Each row is a point on a landscape with many peaks, with its height.
A climber steps from a point to the highest of its 2 nearest points, and stops where none of them is higher. Distance is the straight distance between rows; heights are no part of it.
Gud: [ 84 147 133 105 186 143  78 103 127 117 128  55  97 109 112 131 125  91
 104 154 153 111 165 150 138 136  98 115  94 145  74 114 123  99 129 140
  83 122 170 103 121 134 105 171 164 137  90 142  92  91 126 156 168 144
 106 136  97 119 136 122 142 143 145]  height 284
bobid: [164  99 153 113  81  93 155 212 149 110 133 174 190 194 168 109 168 132
 133 112 160 133 180  94 107 178 132 127 171 128 124 173 167 146  97 127
 157 144 163  86 101 117 132 134 131 129 100 139 137 145  74 123 115 140
 145 130 145 108 127 151 126 113 121]  height 137
tamep: [ 83 155 163 123 125 134 108 187 163  88 166 103 104 129 183 129 175  57
 132 106 145 103 154 110  98 158 158 127 109 148 101 135 182 155 132 108
 151 118 144  88 115 118  72 137 162 144  27 167 125 165 119 141  94 198
 178 142 122 114 142 128 123 121 168]  height 21
kegor: [ 67  99 124 162 111 129 156 135 153 142 131  56  74 122 139 142  96 117
 136  94 121 114  90 115 167 120 132  92 103 119 122 122 133 150 164 110
 126  97 152 161 120 163 160 162 145 127 129 128 170  82 133 139 194 163
 159  80 118  84 122 137 165  94 138]  height 189
pivok: [113 136 143 142 105 111 148 205 179 116 150 134 122 161 216  86 183  90
 126  75 122 102 153  90 105 152 129 142 132 138 142 112 168 140 124  85
 142 113 156  94 111 139  70 127 172 123  84 139 156 166  93 129  92 168
 174 142 176  88 121 150 152 101 174]  height 24
gonul: [139 118 129 147 116 146 121 121 125 154 141 125 127  95 120 151 142 113
  96 178 147 110 136 185 101 141 123  91 156 138 145 160 128 113 109 118
 158 139 125 105 124 157 113 171  97 141 145 106 145 137  98 117 146 170
  95  70 117 139 173 112 137 131  89]  height 561
pefa: [103  96 100 128 116 131 113 147 156 155 104 172 127 133 127 147 102 164
  96 166 154 146 148 112  74 122  90 130 156 168 112  93 153 133 116 177
 164 106 139 119 148  97 171 126  85 129 137  87 136 125 177 133 161  88
 141  66 178 115 139 138 162 149 148]  height 452
Keli: [111 144 137 132 180  90 143 125 158  95 128 134 121 122 172  84 147  97
 105  98  50 132 169 113 118 107 122 141  98 100 144  63  82 141 117 115
 119  98 139 136 136 142  85 139 124  83 142 102 112 165 104 138  86 162
 143 171 167 139 111 103  89 133 172]  height 467
Lozus: [128 134 150 106 151 146 115 119 110 100 143 145 138 159  88 107 107 139
 147 140  99 130 120  73 112 123 138 134  77 126 150 120  99 147 118 136
 128 129 170 121 154 111 149 110 151  77 113 134  98 151 135  76  80  92
 164 191 136 186 100 116 101 126 141]  height 186
bib: [ 80 112  75 134 125 127 159 102 122 173 135 167 173  93 135 156 129 138
  79 162 147 146 160  83  97  77 134 138  90 127 109 106 108 170 111 109
 138  87 117 149 118 132 119  54 109  65 126  93  78 141 152 148 116 126
 173 119 164 129 109 141 122 145 165]  height 608
viri: [181 134 167 151 119 106 147 122  74 122 162 112 157 132 129 136 131 113
 166 112 152 112  50 146 149 117 163 170 161 148 134 202 171 142 179  77
 126 171 110 135 102 135 131  68 145 173 131 180 135 138  99 140 107 131
  47 169  84 107 111 147  83 113 153]  height 350
non: [ 85 135 114 108 138 138  80 121 142 122 120 136 115  86 103 179 167 112
 124 192 185 147 173 164  77 106 129 109 134 144 119 125 112 164 116 120
 146 137 129  98 164 136 122 135 137 121  97 108 113 120 120 142 163 146
 138 139  75 165 159 141 113 139 116]  height 684
mil: [133 135 164 152 138 127 152 107 153 161 125 112 119 121 178 141 141  88
  94 108  66  89 165 143 132 151 130 100 114 100 120 117 108 119 126 106
 123 111 161 112 114 140  87 169 156 124 135  76 113 123 100 107 131 180
 143  79 131 112 138 106 155 130 112]  height 518
zodo: [104 127 169 165 134 122 147 117 166 156  98  94  89 119 155  98 107 107
 121  84  45  80 166 113 156 147 112 113  70  88 134 130 118 104 135  89
 117 106 171 141 103 149 105 199 148 120 145 104 118 124 114  86 143 172
 152  78 149 119 108  99 152  81 157]  height 543
Sipun: [127 130 114 141 148 113 138  97 132 133  98 113  97  90 123 135 112 121
 131 181 114 162  61 175 145  53 156 105 153 121 148 131 114 109 104  92
 107  95  63 136 104 168 100 107 117 141 168  93 156 114 128 183 140 147
  99 122  82 115 144 121 113 131  88]  height 247
zag: [170 106 129  67  80 107 150 136 114 142 135 114 174 153 175 159 199 125
  72 118 159 138 150 157  95 124  92 117 214 133 124 153 156 130 158 111
 189 175 116 154 155  59 140 106 149 149 154 142  94 104 116 220 124 139
 115 142 168 131 124 185  73 153 149]  height 627
mogi: [128 155  96 140 142 102  97  93 119 148 108 126 105  61 103 154 115 124
 113 148 120 152 104 167 129  70 144 100 125 115 164 101  99 125 122  84
 102 119  61 160 104 156  90 138  71 131 141 115 152 138 137 133 148 159
 106 126 119 129 140 114 120 109 100]  height 228
gid: [ 95 153  99 163  85 124 167 130 148 168 121 154 128  84 135 141  61 125
 160 136 135 137 128 122 150 132 169 121 134 107 118 111 161 117 113 115
 100  81  79 110 118 106 107 114 129 171 127 109 126 157 151 103 152 131
 183  53  82  52 149 110 230 148  65]  height 163
Vefe: [119  83 182 115 167  94 106 134 129 104 112  77  86 167  89 122 155 102
 162 103 100 163  91 126 147 115  95  81 118 119 163 117  75 146 130 159
 101 134 140 146 191 126 188 161 138 142 148 136 191  70  93 118 131 154
 149 175 103 172 105  97  71 125 132]  height 311
mazol: [130  97 142 151 143 102 135 173 147 140 109 135 131 175 142 131 137 143
 136  75  67 136 128  95 123 118 116  85 146 113 185  91  90 180 145 101
 124 114 126 167 156 117 184 144 111 129 192 109 178 138  95 124 114 131
 155 125 171 136  96 134 111 122 149]  height 366
nono: [166 161 138 126 101 182  81  68  85 123 166 145 148  92 112 198 165 136
 158  79 172 117 139 164 127 157 160 166 144 162  95 150 124 151 165 116
 143 197  80 169 120  98 100  69 149 147  86 172  52 137 135 148 103  89
 106 184 102 181 159 122  94 125 123]  height 74
Gofes: [106 134 113 153 107 123 142 167 142  98 146 165 157 145 119 106 109 171
  96  79 108  94 132 137 112 135 112 138 161  86 145 118 112 168 168 131
 150 103 112 135 143 146 194 142  53 110 199 148 204 145 119 121 114  94
 100  64 203  97 146 107 157  97 135]  height 403
Pugik: [161 127 137  47  85 158 116 147 116 162 122  94 162 165 147 184 194 121
  94 134 177 133 180 139  91 123 105  93 170 161 100 167 148 128 133 100
 150 184 148 126 137  89 140 134 186 171 122 132  94  99 155 200 144 129
 126 144 145 160 143 188  88 164 159]  height 580
Giko: [151  79 140 135 155  93 127 150 134 174  39 154  95 153 154 105 109 140
 156 176 123 137 107 156 148  76 111 132 177 133 159 129 167  64  65 107
 137  93 101 112  58 131 145 139  92 202 156 129 156 124 112 114 193 125
 113 120 121 112 106 146 130  92 157]  height 264
dit: [134 135 148  86 134 179 142 100 111 132 167  75 121 166 116  89 133 148
 140 103 144  87  90 119 152 147 135 160  73 128  67 149 101  92 173 155
 130 157 175 121 146 110 151 138 206 118 133 142  99 102 132 155 113  93
  96 183 113 143 127 128 112 161 154]  height 254
sedez: [102  78 154 159 103 146 123 129 129 151 132  62  85 149  99 149  94 127
 170 124 135 125  71 103 179 120 121  87  97 142 132 154 136 154 133 105
 113 108 157 163 141 154 198 142 145 146 166 137 197  63 143 107 193 159
 134 106 114 109 125 130 154  85 111]  height 199
tulab: [136 152 125 109 117 136 121 151 122 146 166 136 138 125 150 182 159 142
 121 103 107 111 126 123  82 138 113 121 144 117 189 145 112 137 155 104
 165 171 126 158 143  93 132 128 141 130 145 148 104 183  97 137  88 124
 122 169 184 148 121 166  63  94 154]  height 171
bave: [108 121 115 156 107 111 182 157 153 152 115 161 121 128 152 135  95 137
 109 112 119 139 158 115 138 152 133 129 167 114 117 107 171 124 129 131
 120  83 133 122 116 127 136 141 137 132 135  83 136 131 123 132 168 142
 189  49 123  41 121 131 211 148  87]  height 174
Bavig: [184 149 142 148 133  99 158  86  57 111 120 136 115 127 115 132 117 134
 167 131 171 164  51 164 161  93 176 163 165 164 155 143 166 165 168  96
  96 155  98 142  99 151 125  52 109 173 138 149 161 125 135 163 116 147
  86 163  66 100 137 139 122 114  89]  height 313
Gavo: [182 167 139 146 103 166 143 107  92 113 175 146 143 139 126 116 123 139
 142  98 143 103 111 141 166 202 158 151 128 132  83 161 135 120 161 129
 141 166 150 110 140 153 131 106 155 138 117 144 117 129 129 119 123 140
  86 107  86 109 177 109 148 158  82]  height 464
zibiz: [160 110 134 133  71 197 174 102  77 142 151 159 146 149  87 125  98 152
 115 128 150  86  62  82 196 123 138 145 166 161  73 144 116 131 193 166
 112 144 157 151 180 127 158  85 135 114 173 111 183  94 221 130 122  58
 138 125 138 134 141 168 150 205 118]  height 394
sufav: [110  79 124 160 130  94 147 158 122 123  66 155 117 129 120 101  91 137
 193 214 129 180  89 128 140  69 161 131 143 130 169 123 154 101  66 135
 112  70  90 107  93 153 148  94  90 169 175 137 152 138 121 135 172 115
 121 142  95 129 124 132 131 106 116]  height 294
lega: [151 116 112 156  63 164 174 123  92 136 135 172 130 157 101  92  87 164
  88 119 124  99  82 109 194 115 125 168 187 118  81 143 139  66 185 162
 121 145 141 149 167 132 128 102 105 103 157 114 168 128 183 104 165  78
 105  96 130  85 101 144 159 181 105]  height 437
tinu: [ 90 114 109 144 148  86 102 141 126 107  92 149 106  86 121 109  93 107
 161 198 133 186 122 144 113  73 139 128 127 120 174 106 159 113  84 139
 119  91 108  94 104 133 137 124  85 146 121 127 117 152 118 122 157 146
 139 130  89 126 131 129 116 106 113]  height 325
lib: [105 107 109 125 111 155  82 122 143 140 123 136 101 111 103 174 145 107
 112 203 161 135 123 195  75 109  85  75 146 160 148 121 132 132 104 150
 154 143  85 100 148 143 112 147  92 158 142 111 148 121 121 125 171 145
  91  98 108 164 173 133 121 132 120]  height 607
soz: [149 155 144 104 128 188  61  90  80 126 166 104 149  99 118 137 161 143
 159  86 163  99 132 157 147 169 148 193 105 147  48 159 131 126 177 112
 105 214 118 144 110 104  97 108 181 181  95 184  40 106 147 161 135  69
  92 184 104 151 130 128  93 142 150]  height 60
Mamul: [135 116 125 150 114  94 155 184 153 107 122 160 152 180 170 126 131 152
 105  65  98 128 147 112  97 145 134 124 165  86 179 108 116 175 131 119
 153  95 134 129 120 124 173 128  75 112 178 123 168 134  80 118 110 120
 145 100 193 105 125 130 140 103 131]  height 386
busum: [102 101  95 130 124 129 109 144 155 146 110 179 143 145 119 151 112 167
  87 133 112 132 184 128  94 135  88 100 159 131 116  84 128 136  84 165
 144  96 152 121 118 102 153 154  93 113 145  37 133 136 164  80 157 119
 184  59 191 127 114 130 177 136 147]  height 476
Mov: [118  85 168 107 167  94 134 125 143  77 136  54  85 174 109 103 150 110
 145 113 138 144  83 132 150 112  95 113 109 123 105 106  78 154 129 174
 125 139 138 138 185 105 172 135 156 117  96 140 171  63  90 166 115 136
 163 180  88 139 101 131  81 138 166]  height 332
sile: [144 148 135 123  75 153 136 154 135 137 179 143 178 146 146 145 158 155
 108 114 128 122 136 141  63 167 106 113 159 123 137 175 137 144 130 133
 183 171 130 115 173  98 160 135 120 132 145 186 134 150  96 136  76 110
 106 138 176 138 139 157  79 103 128]  height 160
Rono: [147  50 173 161  94  99 118 143 144 139 103  71  93 183 112 119 111 122
 212  98 136 153  77  92 175 123 107  84 141 125 155 173 146 165  80 159
 113  92 133 117 121 132 206 160 134 152 153 154 221  68  93  96 206 144
 146 102 122 110 131 127 150  96 135]  height 215
Bog: [127 161  62 173 103 137 142  82 120 145  98 148 144  46 105 133  46 162
 152 121 157 123  95 129 164 127 177 139 109 130 109 109 160  79 121 128
  89 106  68 130 106 109  97 108  99 157 117 152 118 147 203 113 149  98
 115  56  79  64 152  97 212 134  69]  height 148
kesa: [ 70  97 141 122 178 100 136 140 144  96 102 131 119 130 119  99 132  98
 117 184 148 165 140 109 117  79 116 117 119 145 128  86  97 131  78 161
 129  89 128 110 178 124 140 123 133 103  97  78 121  98 129 160 157 149
 186 170 118 140  92 146 121 145 155]  height 414
gulu: [ 97 160 118  82 192 124  91 108 126  91 108  79 111  89 104 133 114  83
 132 161 144 121 189 155 155 130 131 161  99 159  88 123 155  79 109 144
  56 121 150  97 133 119  71 146 179 162  75 137  26 125 166 126 141 143
 141 139  52 108 130 113 182 173 142]  height 303
zib: [165 136 119 128 138 115 116 111 108 144  64 181  99 114  88  82  73 161
 169 168  93 128 132 147 154 129 118 129 128  99 149 126 124  56  97 159
 121 119 122 123  71 111 150 152  79 166 140 108 135 149 133  62 146  97
 112  64 116  97 116 101 179 106  92]  height 620
Bam: [146 114  84 122  96 109 168 164 141 163 140 162 168 132 175 188 152 121
  63 120 200 153 155 115  89 108 109 119 172 155 135 140 181 177 131 104
 171 111 105 150 137 140 127  70  88 126 140 122 124 108 104 178 143 135
 123 129 174 114 151 162 141 142 142]  height 736
pul: [ 93 163 148  82 161 169  71 118 136 133 132  50  87 125 167 102 192 122
 119 106  81  92 135 123 127 161  92 133  79 140 121 100 102  98 168 123
 110 174 166 135 111 125  93 184 196 132  90 161  87 120 140 132 101 139
 129 180 178 160 109 143  91 113 187]  height 35
num: [146 116 179 104 177  95  98 121 106  83 148  82 102 135  79  99 105  76
 178 149 127 121  82 154 173 124 143 143 112 143 121 183 157  88 103 152
 108 138 175 105 108 174 112 154 152 134  85 171 135 107 105 113 118 135
  53 174  58 144 118  82 105  98 141]  height 432
gibun: [178 121 126 146 119  94 170 103 101 125 106 158 100 125 125 125 128 129
 135 144 132 164  60 160 184  66 173 119 156 131 176 139 119 123 107  94
 100 115  66 141  97 161 107  69 116 167 195 109 161 134 129 135 110 157
 112 165  86 133 132 142 119 143  55]  height 275
mir: [100 120 114 156 129 115 112 133 143 122  94 168 133 145 124 127  85 156
 113 109  99  93 169 111 100 128  98 122 115 119 143  87 121 128 124 137
 130 107 166 125  72  79 176 177  76 119 136  80 139 156 141  64 133 117
 156  42 191  95 101 102 175  90 143]  height 499
sazi: [129  87 180 111 188  92 122 139 118  76 125  80 105 178 111  74 134  93
 148 148 149 155 105 134 153  74 113 126  99 142 118 134 125 110 102 152
 120 133 139 115 155 128 139 135 136 110  98 152 141  83  99 169 106 146
 120 204  97 152  84 117  76 136 177]  height 356
votak: [143  94 117 115  98 189 132 106  97 184 128 173 144 157  66 131  99 169
 121 156 167 106 113  71 163 103 126 144 163 181  93 136 120 148 147 171
 111 146 156 165 160 104 167  98 143 100 159 106 134 130 218 117 134  72
 153 126 153 161 132 168 152 187 134]  height 380
mumo: [120 164 135  71 164 178  53 116 119 130 147  48  89 112 124 117 150 132
 128  89 127  98 133 119 164 177 114 162  35 173 106 129 119 114 173 117
  72 187 169 134  93 128  93 153 207 149  73 190  79 122 147 124 117 103
 130 190 137 158 115 149 122 100 176]  height 41
ziva: [103 113 157  91  94 187 124 132 138 150 119  73 150 163 144 167 179 115
 103 141 158 115 157 114  94 148  82  85 131 163 122 146 153 125 112 117
 128 157 179 123 142 120 136 172 192 146 101 113 102 106 122 153 152 145
 156 134 118 164 125 173 121 151 159]  height 540
felik: [172 181 101 150 111 168  78  67 108 136 152 145 136  61 116 177 141 144
 116 115 154 128 130 187 117 144 122 146 134 129 120 124 101 135 139 135
 143 157  77 144 118 141  88 100  78  97  99 158  96 159 140 125 120 110
  92  83 105 155 183  88 126 134  92]  height 102
Dig: [109 107 109 150 100 136 148 139 141 139 119 123 123 148 159 149  99 137
  97 111 132 128 105 121 137 125 122  94 157 141 126 107 154 182 163 127
 137  95 119 153 134 124 157 142 105 146 143 108 192 103 123 158 189 140
 167  62 138  60 141 158 188 122 108]  height 182
sigen: [ 97 161 137  87 131 147 107 157 157 108 151  82 103 112 175 106 168 119
 134  93 101  95 138 120  86 144  97 131  84 131 146 117 118 117 153 123
 138 142 158 114 150 126 101 184 168 108 103 154 128 148 125 121  86 155
 123 165 191 145 117 123  82 101 214]  height 31
dega: [153  48 144 152 132 107 141 165 154 127  73 103 120 191 138  93 117 145
 185 124 148 136 124 109 142 118 114  96 169 139 154 148 181 120  83 178
 134  98 146 111 109 130 188 160 115 152 121 151 199  89 111 115 213 119
 138 101 132 105 106 126 150  81 151]  height 230
Kom: [ 73 108 128 123 125 173  98 134 128 153 116  90 124 132 103 172 150 114
 128 152 158 110 167 114 111 134  92  71  92 155 142 129 150 168  94 118
 125 142 190 111 155 103 143 187 151 132 115 126 129 118 105  99 177 152
 160 127 113 173 128 162 157 105 133]  height 565
zor: [148  87 178  92 153  95 100 141 106 108 123  77  93 179  82 108 130  83
 192 142 133 136  89 125 168 107 101 117 110 152 147 169 161 103  78 131
  90 146 175  98 129 135 145 166 142 126 103 166 158  98 100 106 110 149
 110 193  84 158  98 112  67 108 168]  height 389
benu: [154 140 145 100 189  92 123  94 106  53 140  91 111 106 106  91 126  72
 140 175 110 136 120 149 159 127 144 148 119 132 132 128 126  97 109 141
 101 133 115 135 112 148 101 132 141 104  86 138  78 140 125 137 112 137
  90 213  81 140 117 104 109 108 125]  height 485
Vip: [165 116 158 143  96  97 146 188 126  84 159 188 157 163 134 104 142 114
 164 135 149 148 154 118 132 203 184 140 137  98 133 181 154 159  79 147
 137 107 148  65 124 126 119 122 137 117  95 162 143 144  64  96  84 149
 139 121 101 111 126 119 175 126  68]  height 125
bil: [116 116 161 116 147 129  86 152 147 106 120 118 123 178 125 119 129 141
 162 114  79 137 120  76  91 138 127 107  94 114 209 112  94 176 133 120
 118 142 156 134 163  97 154 154 145  98 127 142 135 156 103  66  78 130
 171 182 147 185  86 113 105  88 160]  height 169
sud: [107 172  67 149 141 123 136  74 157 140 109 102 134  52 106 149 119 133
 111 143  72 152  98 134 132 103 168 117 115 102 158  74  86 142 116 111
 109 104  79 155 114 147  99 134  84 108 158  94 157 124 154 125 116 149
 135 119 117 129 145  90 152 112  57]  height 214
pugu: [141 139 113 134 152 135 145 109 115 112 135 114 141  90 107  98  87 119
 127 149 106 137 110 151 122 116 162 149  99 105 137 125 104  93 113 121
 139 113 116 141 109 190 117 133 113  69 153 113 129 137 132 127 114 107
  57 129 108 127 132  93  98 121 114]  height 488
Norar: [144 157 140 112 172 102 164 116 131  86 136 127 133 100 165  84 161  84
  76 117  79 121 175 123 125 122 133 159 114  92 125 124  92 112 115 130
 122 122 104 147 102 169  68 117 145  71 131 105  71 156 108 142  62 143
 112 196 148 154 110 105  79 149 140]  height 495
fanu: [114 131 158 104 162 148 110 101 125  97 133 109 112 147  51 116 112 130
 159 127 126 130 116 116 150 126 114 132  78 141 120 106  79 150 130 151
 114 138 163 122 153 117 164 138 160 105 119 128 126 106 145 108 124 118
 143 175 111 184 113 115 119 136 125]  height 205
neben: [ 71 133 112 134 121 155 104 121 125 139 106 135 140 111 103 174 155 114
 125 175 144 133 148 129  86 106 109  91 131 144 164  96 129 192 118 124
 133 117 136 110 168 109 139 135 128 131 106  99 142 127 112 116 173 167
 192 107  99 153 141 152 159 127  96]  height 614
mudov: [155 167  88 148 122 104 129  58 115 157 110 160 122  71 103 140  73 158
 128 138 149 146  75 145 159 111 135 140 123 136 105 103 157  55 132 134
  98 137  46 151 101 131  77  76  66 175 110 141 121 164 204 125 131  84
  82  74  84  95 151  87 170 156  71]  height 134
Rigak: [145 183 109 122 118 141 130  98 112 151 153 144 147 107 121 158 156 162
  89 104  93 126 130 132 104 130 133 160 114  96 153 109  76 176 174  94
 151 148  98 169 152 100 124  98 128  92 131 144  82 166 125 144  73 122
 149 140 169 154 147 129  90 128 119]  height 185
surob: [128 113  97 174 115 115 149 121  99 153  91 173 128 125 101  87  58 154
 121 127 114 134 110 115 150 104 137 169 182 113  99 117 151  85 165 140
 124 108 128 166 120 128 146  93  83 104 131 101 144 134 169 116 153  73
 113  82 132  76  99 127 160 148 127]  height 478
Suli: [143 186  67 144 138 104 100  64  93 137 119 152 137  49 114 152  96 143
 109 137 129 158 127 166 124 136 138 137 112 118 139  82 122  99 106 154
 127 140  40 162  89 130  77  89  76 103 112 160  81 162 185 132 108  82
  98  96  98 132 160  72 145 129  74]  height 117
lesim: [106  87 145 153 120 140 139 140 161 161  89 124 117 150 125 103  96 149
 133 103  79  85 160 102 147 145 102  81 109 104 140 108 129 122 121 114
 115 102 183 120 108 117 157 198 105 119 155  76 141 125 145  66 157 134
 158  55 190 102  87 121 170  68 163]  height 519
dori: [ 95 135 107 163 129 143 149 145 156 116 133 116 142 123 119 105  96 170
 141  88  89 120 101 125 107 128 150 136 118  81 146 124  84 150 152 104
 147  88 117 148 131 168 171 144  84 104 216 161 196 136 133 124 108 107
  73  88 157 120 148  63 120  85 139]  height 422
rirot: [140 154 144 104 124 193  62 123 115 129 162  93 125  99 131 135 153 133
 175  89 170  84 100 138 137 190 152 178  74 168  79 176 135 122 167 108
 100 185 140  98 107 115  99 134 206 163  55 173  72 125 137 123 113  93
 121 185 125 154 110 151 100 128 153]  height 50
pom: [188 145 135 139  84 111 138 137  64 123 158 134 172 152 154 130 153 128
 154  94 137 112 108 140 132 155 149 179 152 128 122 179 147 121 184 103
 153 180 116 139 133  93 150  92 138 151 129 175 106 169  90 140  86 116
  82 172 120 131 116 150  73 126 131]  height 384
bami: [114  78 161 144 168  93 137 173 154 124 113 103  91 171 128  93 129 106
 154  95  80 143 101  94 130 120 127  81 130 119 169 104  68 161 123 144
 108 105 136 172 195 145 188 127 153 125 156 115 193  86 104 136 133 143
 155 152 146 173  83 112  85 120 184]  height 340
Pevus: [148 156 130 116  61 141 133 181 153 117 178 153 190 145 193 121 156 153
 125  94 127  79 148 127  54 226 120 125 132  83 122 194 146 120 130 130
 184 169 161  71 138  93 162 172 117 127 142 160 157 131  97 130  88  97
  92 108 194 111 127 149  98  78 144]  height 152
Pumom: [123 133  93 135 126 101 151 110 118 169 136 151 152 101 158 186 153 129
  78 154 168 152 156 112 106  95 142 128 142 147 133 132 145 152 135  90
 141 126 105 154 132 121 103  73 107 115 111 109  99 140 129 176 117 150
 146 119 130 124 133 147 119 169 131]  height 670
sasas: [157 136 116  95  63 100 158 187 133 152 154 142 201 143 199 175 186 117
  81  83 175 125 167 136  88 148 120 134 186 134 129 186 189 140 142 107
 200 155 117 141 131 106 125  88 112 151 134 156 116 108  90 190  99 146
 110 153 176 119 133 191  84 133 146]  height 675
razu: [169  57 148 127 125  98 131 169 130 155  51 153  82 189 152 106 115 144
 174 146 135 154 117 125 152 113  96 100 195 138 165 123 164  80  83 149
 122 117 118 107  95 102 173 163 106 207 132 107 169 121 104 121 211 140
 167 105 127 105  99 163 161 106 134]  height 246
rizib: [154  89 108 101  90 163 137 114 122 186 112 158 115 156  96 148 126 173
  87 147 166 142 149  90 135 117  81 121 183 174  82 128 143 109 140 181
 132 130 126 142 149 116 140 115 136 142 162  75 140 128 180 143 158  89
 136  95 151 124 131 162 161 193 126]  height 418
govat: [ 91 132 143 113 181  97 108 140 141  80 127 129 119 134 130 118 148 111
 126 104 116 140 134 119  99 105 112 122 108 107 150  75  97 152 131 138
 140 106 148 129 170 123 138 154 125  93 112  98 115 130 107 145 128 170
 179 156 160 139 115 127  85 124 169]  height 443
dabu: [124 161 143 108 128 123 119 147 175 126 169  95 115 131 212 100 188 119
 110  68  83  95 130 105 109 173 121 152 108 126 139  98 140 135 184  86
 128 146 155 118 112 110  76 141 187 122  84 136 129 168 114 123  89 172
 166 129 182 117 118 164 115 111 165]  height 27
Digeb: [158 144 122 146 128 109 139 102 138 151  74 160 109  88 121 106  93 155
 169 124  70 123 130 165 158 133 155 119 132  85 183 131 113 105  83 112
 114 110  78 131  71 127 110 168  91 169 140 104 124 158 137  68 132 131
 140  63 113  85 137  95 168 102  66]  height 552
tibo: [117 113 108 154 149 133 166 144 156  89 143 146 146 131 134  85 100 142
 129 125  97 159 113 157 113 112 145 148 138  91  94 114  92 120 115 150
 157  73 110 113 134 195 151 123  82  90 199 128 191 118 113 130 108 107
  67 104 154 124 146  92 113 120 123]  height 447
bikov: [ 55 158  90 117 175  70  89 153 140 110  85 147  93  69 125 143  93 121
 151 199 148 163 139 150 105  91 100 114  97 114 145  65 153 100 105 169
 118 102  84  86 137 106 110 135  91 170 103 116 104 121 130 123 174 148
 154 135  85 108 152 119 143 117 115]  height 351
zamu: [138 204  87 129 141 108 131  92 149 112 129 128 136  95 119 140 139 140
  95 108  71 150 126 128 107 129 150 149 128  96 153  61  71 159 166  90
 120 117  91 181 118 136 104 119 109  77 145 142 113 144 135 132 102 145
 142 128 114 140 161  90 127 117  82]  height 200
Dut: [ 95 127  98 154 152 140 130 115 123 130 140 123 134  91  97 111  76 153
 111 146 117 116 133 121 127 103 124 156  97 117 117  94  94 101 129 131
 134 101 139 146  86 154 134 126 108  77 143 104 135 150 146  95 124 103
 100 107 161 119 107 106 120 124 148]  height 529
zumo: [149 144 172 111 177 101 143 113 122  77 142 101 132  93 125 113 163  49
 117 157  81 140 140 120 148 121 176 140 116 112 139 128  86 134 119 121
 104 146 107 153 109 166  62 100 166  78 113 122  57 154 112 133  69 141
 147 212  98 172 119 110  99 131 102]  height 539
mik: [159 172 158 103 154 182 150  77 114  95 154 108 130 132  90 107 133 123
 147 126 132 114 106 138 151 150 161 147  96 123  95 139  77 127 141 166
 114 138 141 131 138 151 125 111 172 100 127 140 113 112 134 130  83  92
 102 184  87 163 155 103 106 154  84]  height 229
gegis: [166 112 113 130  95 161 192 130 117 181 155 211 163 160 114 137 142 164
  59 142 138 145 175  99 154 142 124 127 133 103  97 143 124 123 104 140
 160 117 121 124 157 130 102  62 126  73 151 104 124 105 146 104  75 102
 143 116 184 153 125 138 159 192  83]  height 360
ropuv: [155 175 127 115 135 173  58  73  92 127 152 137 130  71  66 176 155 144
 138 106 155 137 160 194 122 138 148 140 137 154 117 138  99 155 154 153
 105 201  86 159 127 127  81  97 117 136  83 169  51 139 151 140 129  98
 107 130 105 180 170 124 119 146  91]  height 89
tigok: [ 29 113  94 126 163  78 126 156 174  89  96 176 111  94 140 141 127 108
 133 219 158 199 144 128  78  88 106 110 109 141 102  84 145 139  76 184
 125  76  90  80 161 114 125  98 105 144 113  59  98 115 158 155 179 132
 180 130 113 126 129 138 140 158 150]  height 381
matov: [118 143 138  89 176 161 109  94 119 121 129  55 113 147 146 122 120 119
  92 137 145 105 157 144 163 137 109 146 103 131  51 133 126  69 159 144
 121 151 184 143 133 131 123 163 167 122 117 123  95  95 146 182 146 104
  66 144 106 114 137 114 106 163 181]  height 271
vuz: [153 150 154 152 105 161 145 128 113 140 163 131 135 123 131 155 135 111
 113 116 120  95 115 156 139 162 157 100 128 135 100 179 132 117 109  98
 136 146 128 103 122 173  98 124 165 140 137 116 106 127 117 113 124 157
  89 118  91 134 157 118 135 164  76]  height 509
kel: [198 174 149 125  74 151 151 149  95 127 197 160 165 175 149 107 151 138
 138  84 132  83 112 112 142 201 148 161 136 119  84 215 129 119 160 117
 153 186 134 114 127 111 133 122 170 135 118 152 109 137 109 101  75 123
 107 161 125 135 138 144 101 157  90]  height 420
suso: [186 125  87 144  85 161 182 104  88 165 159 202 161 154 108 125 128 169
  81 117 160 125 136  98 175 139 116 163 139 129  87 163 129  83 158 137
 139 141 119 143 175 139  95  71  92  89 149 119 132 125 177 117 106  83
 105 106 139 132 130 154 151 215  86]  height 395
fuba: [ 76 105  82 150 151 127 138 114 135 118 127 142 158  90 113 144  97 139
 102 149 112 136 138  89  96  81 138 135  91 117 147  95 113 173 133 100
 145  95 128 150 104 143 131  96  80  55 155 100 114 152 142 129 104 112
 132 128 190 136 115 134  91 111 158]  height 566
Maz: [136  92 119 101  74 150 143 198 160 121 181 159 211 179 186 121 147 124
 136 128 170 117 160  75  47 190 120 120 112 119 117 188 198 159 102 127
 169 127 164  70 139 108 125 122 134 127 112 170 149 122  92 125  79  90
 114 120 170 134 134 146 121  91 159]  height 145
nev: [152 123 140 156 121  93 150 120 138 154 109 133 113 131 161 107 119 128
 140 104  90 127 139 144 158 116 151 126 161 102 157 142 108 120 106  76
 124 116 123 121  91 150 104 161 126 151 143 113 139 144  77 106 140 164
 118  99 104  91 129 119 168 117  86]  height 500
pekev: [ 73 147  94 113 176  90  83 123 141  96 102 127 104 107 106 126  98 101
 157 172 163 152 177 141 124 127 119 160 100 147 119  88 154  98 110 180
  79  98 128  87 137 104 122 122 140 173  67 153  68 132 158 130 145 122
 150 119  69  93 132 115 170 146 117]  height 326

Call two points neighbours if one is among the 2 nearest of the other. Go from one point of each pair to the other, from neighbour to neighbour, staying as high as possible. Name the lowest point that can't be avoided.
zodo / bikov -> Vefe
zib / non -> surob
zib / zodo -> nev
Bam / non -> ziva

For each start below, name the point where the climber stops.
tamep -> bikov
bami -> Bam
nono -> bikov
pivok -> bikov
lega -> Bam
pugu -> Bam
gegis -> zodo
tigok -> zumo
Maz -> non
votak -> zodo
kegor -> bikov
Mov -> zumo

For each start below, name every point that the climber comes to, in order.
gibun -> Bavig viri pom kel Gavo vuz gonul lib non
Vefe -> bami mazol Mamul Gofes dori tibo pugu Dut fuba bib Pumom Bam
gid -> bave Dig kegor sedez Rono dega razu Giko sufav tinu bikov
Lozus -> fanu mik dit matov Gud gulu pekev bikov
soz -> nono ropuv felik Suli mudov Bog gid bave Dig kegor sedez Rono dega razu Giko sufav tinu bikov
